A landscape with many valleys, sampled at points; each row gives a point and its height.
From any point a ball rolls to the lowest of the 2 points nearest to it. It stops when none of these is lower. Distance is the straight distance between rows; heights are no part of it.
nen (h 4.22): [ -9 -31  20  16  -2  35  38 -15  -2   4 -34  10  27   6  31 -16   6   3
 -31  -2 -12  -5]
nerim (h 1.66): [ -1  -6 -20  41  -6 -42   6  22  19 -20   8 -45 -41  -2  10 -33  -7  12
  28   4  -5  44]
tivi (h 6.72): [  9  30  -1 -10   0   4  44 -12 -22  21   8 -12   1  13 -47  20 -14  30
 -21   2   7  -4]
siz (h 4.93): [ -3   7   7  12  10  37  -4   4  19  -6  -7   0   1  -8 -39   8 -12 -15
   7 -22  -1  24]
vekis (h 2.63): [ 39  10   9  25  11  18   6  -9 -12   3   5  34 -13   6  12 -12  31  43
 -12 -12  -1  18]
tutug (h 2.82): [-34  -2  26 -39 -25  35 -41 -30 -16  60  12  17  10  10 -11  47  20 -10
  23   6  38  -8]
bemo (h 0.90): [ -2  -6   5 -59 -22 -11 -10 -24   5   9   5   6 -13 -20 -26 -13 -14  -3
 -17  26 -26  16]
zib (h 2.27): [ -1 -22  14 -40   2 -21  12   2  14  -7 -41   1  16  34  11  -1  -8 -10
 -40  22   2  22]
Vod (h 2.52): [-20 -26   3 -41 -26  -6 -35 -12 -38  35  -9  -1  33   0  11   0 -12 -59
  -4  32 -31  14]
tig (h 5.37): [-25   3  43  27   8 -39  22  14 -18 -46 -41  -2 -14  13  52 -35  -2 -52
 -22 -43 -18  23]
Goki (h 3.67): [ 21 -19 -12  32  16  -8  -9  22  29 -38 -21 -20  -1 -26  35 -25 -15  12
  13  17 -19  14]
Bef (h 4.83): [ 12 -19   7  -9  -4 -10   7  -4  40   7  11   6   0   5  -1 -34   5  -2
 -21  32   2 -11]
sugi (h 1.90): [  0  -3  23 -62 -21   0 -28 -20 -26  17  -1  19  14 -20  -9   9 -32 -38
 -24  36 -36  -3]
Nik (h 3.79): [ -3  20  -6 -17 -29   7 -33  22   8  22  14  19  51   4 -19 -21  -8 -37
   6  30  15 -21]
loz (h 5.15): [  5 -15 -14  22 -13  14  17  29  13 -18   4 -22  -3 -22 -23 -27 -31 -36
   6 -32  -3  29]
vuvav (h 5.50): [-10   7 -16   6  38  -6  20  34   5  -5 -10 -29  18   9   0  10  -2  -4
  -8 -41  36 -26]
vike (h 8.43): [-13   4  14  40  19  -6  30  27 -22  -6  21   9  19  -1   9 -47   4  -1
  25   0   5  -1]
Vira (h 0.42): [ -8   5 -18   5 -12 -54  -5  -4  -4  -2  -2 -21 -15  16  -9 -33   7  12
  16  -8  -5  24]
kamov (h 4.47): [ 18  22  -6 -16  -9  -2  -7 -19  15 -10   5  -4   0 -16 -14  -8  27 -24
   4 -48  13  -5]
des (h 2.32): [ -6  -8  10  -1 -17  -7   7 -26 -10  -7   1  -1  -6 -19  26   1  38 -22
   6   4 -46  -5]
Balit (h 7.17): [  1 -33 -10  22   7 -27 -18  31   3   4  -3  15  16   8  11  -9 -10  12
   8  26  -7 -47]
tosud (h 4.44): [ 21 -22   8   1 -46  10  -6  -8  47  -4  -2  19  12  17  11   1  -8 -22
 -17  39  19 -24]
zud (h 5.31): [ 28 -11  -5  -4  14 -38  12  -8   1  -1   1 -13  15 -16   9 -56  -3  10
  -7   8 -18 -21]
mivo (h 2.96): [ 41  -4 -28  12 -11 -14 -10  10  -5   1  30  -2 -27  -1 -16  21  14   6
  14  -6   8   6]
Dulop (h 5.56): [ -6  25  11   9  13  10  25   4 -18 -21  15   5  14 -31  -1   7   3  12
  23  18 -36 -20]
gagep (h 5.12): [  4  44   1  18  14  14  19  29 -18 -27  15   1   9 -38   2 -28  -5  31
  13  15 -27  29]
Tatob (h 1.69): [ 24  -1  10  -4 -14  14 -29 -15   6 -11  12  55 -20  -5  22  -1  17  35
  -3   6  11  -8]
sisiz (h 6.41): [-20  26 -13 -11 -11 -10  30  14   7   9 -23 -28  -9   8 -31  40   1  29
 -20  16 -24   3]
nam (h 5.43): [ -2  -5 -28  48   5  22   8   3 -14  51 -15 -20  -1  15 -12  -6  -5  42
 -17 -19   2  -4]
num (h 8.16): [ 21  -8 -27   8  19 -12  23   7 -34  12  24   8   9  20  -6  13 -21  45
  33   2  41 -33]
Nor (h 4.76): [-22 -15   3  34  15  12  34   5 -14  12 -24 -29  24  10  22 -26 -13  15
 -30  12 -16  16]
zus (h 8.08): [  1   0 -17 -25  19  16  -4 -13 -31  24  17   3  11  13  13  25 -27  48
   3  13  53 -14]
vep (h 7.59): [-19  41  -3 -16   9  13 -50  -1   5  -7   6  -5  -2  -2  16  31  22   5
  -8   7   7  23]
Daka (h 2.91): [-14  -3   5  -1  15 -32  16 -31 -20 -15   6 -14 -27  -7  -4 -10  15   3
  35 -56   4  -8]
mopi (h 1.29): [-35   6  19 -22 -19  18   1 -28  -9  22 -14  11  14  -3   2   9  48 -27
   8 -16 -27  -8]
budo (h 6.42): [ 12 -11  11   6  48 -13  21   8 -18 -24  13   5 -27  12  25  35  24  26
   5 -16  15  -4]
vuvep (h 6.94): [ 21  14 -17  -9  -7  32   6 -28  -3  45  20 -23 -28  -3 -46  40  -9  33
  -5  15   6  13]
falum (h 2.56): [ 17  15  23 -31 -33  38 -26 -22  11   6  19  45   1 -13   4 -15   9  -6
 -25  10  17   4]
gatog (h 4.86): [-24  -7 -14   1 -13 -36   3   9  -8 -30 -18 -13  14 -19  24 -52 -33 -22
  22  -3 -25  -1]
sel (h 5.84): [ -5   0 -28  36  57  11  12  33  -8  32   1 -34  -3  26 -20  29  -2  17
   7 -29  33   1]
momul (h 7.37): [-10  27   5 -43   5  -5 -44  -4 -14   1   5 -10  -6 -16 -12  51   7 -22
 -19   0 -17   5]
Nav (h 2.02): [ 12 -13   7 -14   6  11   8  -4   6   5  -6  -4   9  32 -12  45  -8 -10
 -12  -2  39   0]
sanem (h 3.65): [ -8 -28   6   7  22 -17 -18 -20  -8  12  -8  11 -36  14 -44  -3   8   5
  27 -65   7   9]
Gen (h 3.82): [ 26  33  15 -14 -23   1 -34 -20 -23  -8   8  24   1   2 -15  24  37 -33
   6 -36   0  16]
fezin (h 5.03): [  4   7  -6  -6   8   6  23  -3  32   9  -6 -11  -6  -4 -11   2  20   2
 -11 -44  26 -40]
dufa (h 7.02): [ -4 -29  15 -19  11 -10 -36 -11  -8   4  -4  28  15   7  21   8 -18  10
 -13  27  -1 -36]
Gili (h 5.99): [-27  29  -3 -14 -17   9  22 -14   7  -7 -15 -26  21 -21  -4  11 -11   7
  -8  30 -34 -24]
tafe (h 3.40): [ -4  13   4 -12   0 -32   7  15   8 -35 -28  -3   8  16  46 -36  -1 -17
 -26  14  -1  29]
dil (h 6.54): [  3  -4  16 -12  19 -48 -31  -2  -6 -26 -19  32 -14 -14  21 -42   0  10
  -2 -15 -32 -15]
dalaz (h 2.66): [ 35  -7   1   2 -16  18 -10 -26  20  10  -4  18 -21  32  11  37   7  27
 -21  -6  54  -9]
Nogi (h 2.21): [-47  30  21 -51 -29  32 -23 -15  -8  26  -6  18  26   0  -6  24  24 -41
  13   3   5   6]
Ledo (h 6.18): [  8  -9  18   1  33  10  31 -24   3   5  23   5 -26   5 -15  34  10  31
   6   4  10 -21]
rapu (h 7.35): [  5 -23 -14  18  17 -20  -2  32  28  15 -26   7  24   6 -17 -12  26  11
  35  14 -21 -28]
rike (h 2.92): [  3  15  -8  29  -7  13 -20 -11  25 -29  -2  -9 -18 -10  24  -8 -16  38
  -2  14   2  13]
Zede (h 5.65): [ 17  16 -35  50  25  37  13   5 -34  46  19 -25   0  23  -1  19   3  40
  -3 -10  32   7]
seza (h 4.28): [-27 -11 -16 -12 -11 -12 -14  12  10 -20 -15 -11  29   0  48 -58 -33 -41
  -4  13  11  13]
mig (h 7.13): [  5   8   3 -31  -2  17 -20 -27  -7  24   0  -8 -21 -23 -46  47 -10  12
 -19 -11 -21   1]
lopab (h 1.17): [-10 -19   7 -18  10   3  40  15  12 -18 -45   0  17  36   7  37 -22   4
 -29  -4  28  -9]
suvi (h 6.10): [-10 -13  18   4  -3 -50  -9   7 -13 -28 -29  18 -25   1  19 -26  10 -32
 -14 -48 -32   4]
furit (h 4.17): [-13 -10 -23  13  11 -27 -11   9   7  10  13  -5 -31 -10 -47 -29 -18  11
  32 -53  14 -15]
munus (h 4.65): [ 12  24 -14   3 -19   7 -13  22  -1 -17  18  24  12 -13   4 -31   5  14
  25  26  -3  32]
Lonu (h 5.58): [ 18   6  -8 -16  -7 -59  20  -5   2 -28 -17 -20  23 -19   8 -42  -5 -40
  14   4 -40 -23]
Sabo (h 3.98): [ -8  -4  20  53  20   5 -20  13  11 -35   7 -17 -22 -35  25  -4  -8  -5
  -4  16 -52  11]
les (h 1.81): [  3 -14  -1   4  -8 -43  37 -12 -18 -19 -16 -26 -12  18   2  -4   4  -8
   5 -31  -4  19]
Dozi (h 3.26): [ -1  32  21 -32 -25  17   0   5   9  -2  15  44  31  -6  -9 -40  -1 -24
 -11  28   8  -3]
gep (h 3.44): [ 52 -11 -34  29  14  19   1  -7 -10  27  40  -1 -44 -15  -5   2  21  44
  18  -1  -5  22]
tumup (h 3.63): [-15 -39   7 -40 -49  15  -3  -1  13  12  12   2  -1   0   7  39  -7 -39
   8  49  -4   4]
diba (h 3.52): [ 14  -5  21  25  10  20  23  13  -7  -1   2  11  -2  -3  14  -4  17  -3
 -39 -16 -10  -8]
Golu (h 3.22): [  0  10  21 -37 -13  13 -51 -22  -6  24   1  36  -2  16 -28  39  25 -12
  27 -13  30  11]
lak (h 5.90): [-20  -1  19  27  16  11  45  -5   2  -1  38  -6 -27 -18 -12   7   9  22
  20  18 -20 -12]
dib (h 2.46): [ 32  -4 -54  27 -11 -36  -1  22  15   6  24 -38 -34  12  -3  -3  -1  19
   9  13  17  17]
mazu (h 7.56): [ 20 -15 -15  51  -6   2 -11   9  39   8 -31   7  -2  23 -27  16   1  24
  30  10 -10 -14]
meza (h 2.07): [ 20   7 -23  17  -8  18  -6 -22  42   3   1   2 -38  12   7   0  11  50
   6 -10  36   8]
niru (h 8.65): [ -1  16  11  57  13  -6  57  36  -2 -15  14 -21  27   8  22 -15  15 -14
   2   7   7 -24]
nonuf (h 4.46): [ 11 -12  31   0  -7  28   4   6  11   0   5  23  -3  -3 -41  35   0 -34
 -14   8 -23   5]
balan (h 4.03): [ 22  -3  20  -6 -41  22   5  -9  26  -7  29   8  -1   3 -20  39  -4 -38
  -2  44   5   1]
nozal (h 4.64): [-21  -5 -37  -2  -9  -7 -15  25  14 -15  -9 -16 -10 -22 -14 -24 -29 -11
  18 -51  21  -4]
pel (h 7.79): [-20  15  -3 -17  37  18  -1  -1   8  -9  -4 -24   8  -1  31  46  14  14
 -10  11  13  -7]
rofi (h 3.24): [  4   0  12  23 -18  20 -12 -13  -1 -24   5  -2 -17 -46   8  14  -1 -18
 -16  -4 -61 -15]
fude (h 5.16): [-23 -26 -15  36   0  24  40 -16 -29  43   0 -22  -2  24   5 -30 -14  32
 -22  -1  14  28]
zif (h 4.41): [-19  11  22   5  37 -24  21  33  -8 -35 -39  -2  14  33  39 -17   9 -26
 -29 -26  10  32]
vigas (h 3.11): [-28 -10   5 -52 -32  -3 -32  -6  15   2  -7   3  11  -3   5  13  -7 -81
  10  30 -14   6]
Kubuk (h 4.19): [ 13  17 -28 -14 -17  33 -25  29   9  14   8   8  44  -8 -21  -2 -11   2
  24  37  14  19]
tela (h 7.96): [-31  10 -12 -37   2  19 -11 -14  -8 -11   8 -11  12 -12  31  18 -26  10
  -5   8  34 -13]
Mize (h 8.28): [-22  -2   0  12  27   4  14  12 -26   2  30  14  14   3 -13 -12 -12   8
  36 -22  30 -28]
vive (h 6.84): [ 20 -13  15   5  34 -18 -42  -7 -14  -3   0  27  -2   2  -5  -5 -12  17
  -9 -10 -10 -10]

Where does a ball stop that starts at each point below?
zud | bemo
nonuf | bemo
loz | Vira
momul | Tatob
Ledo | Tatob
nam | Tatob
sel | mopi
vike | Tatob
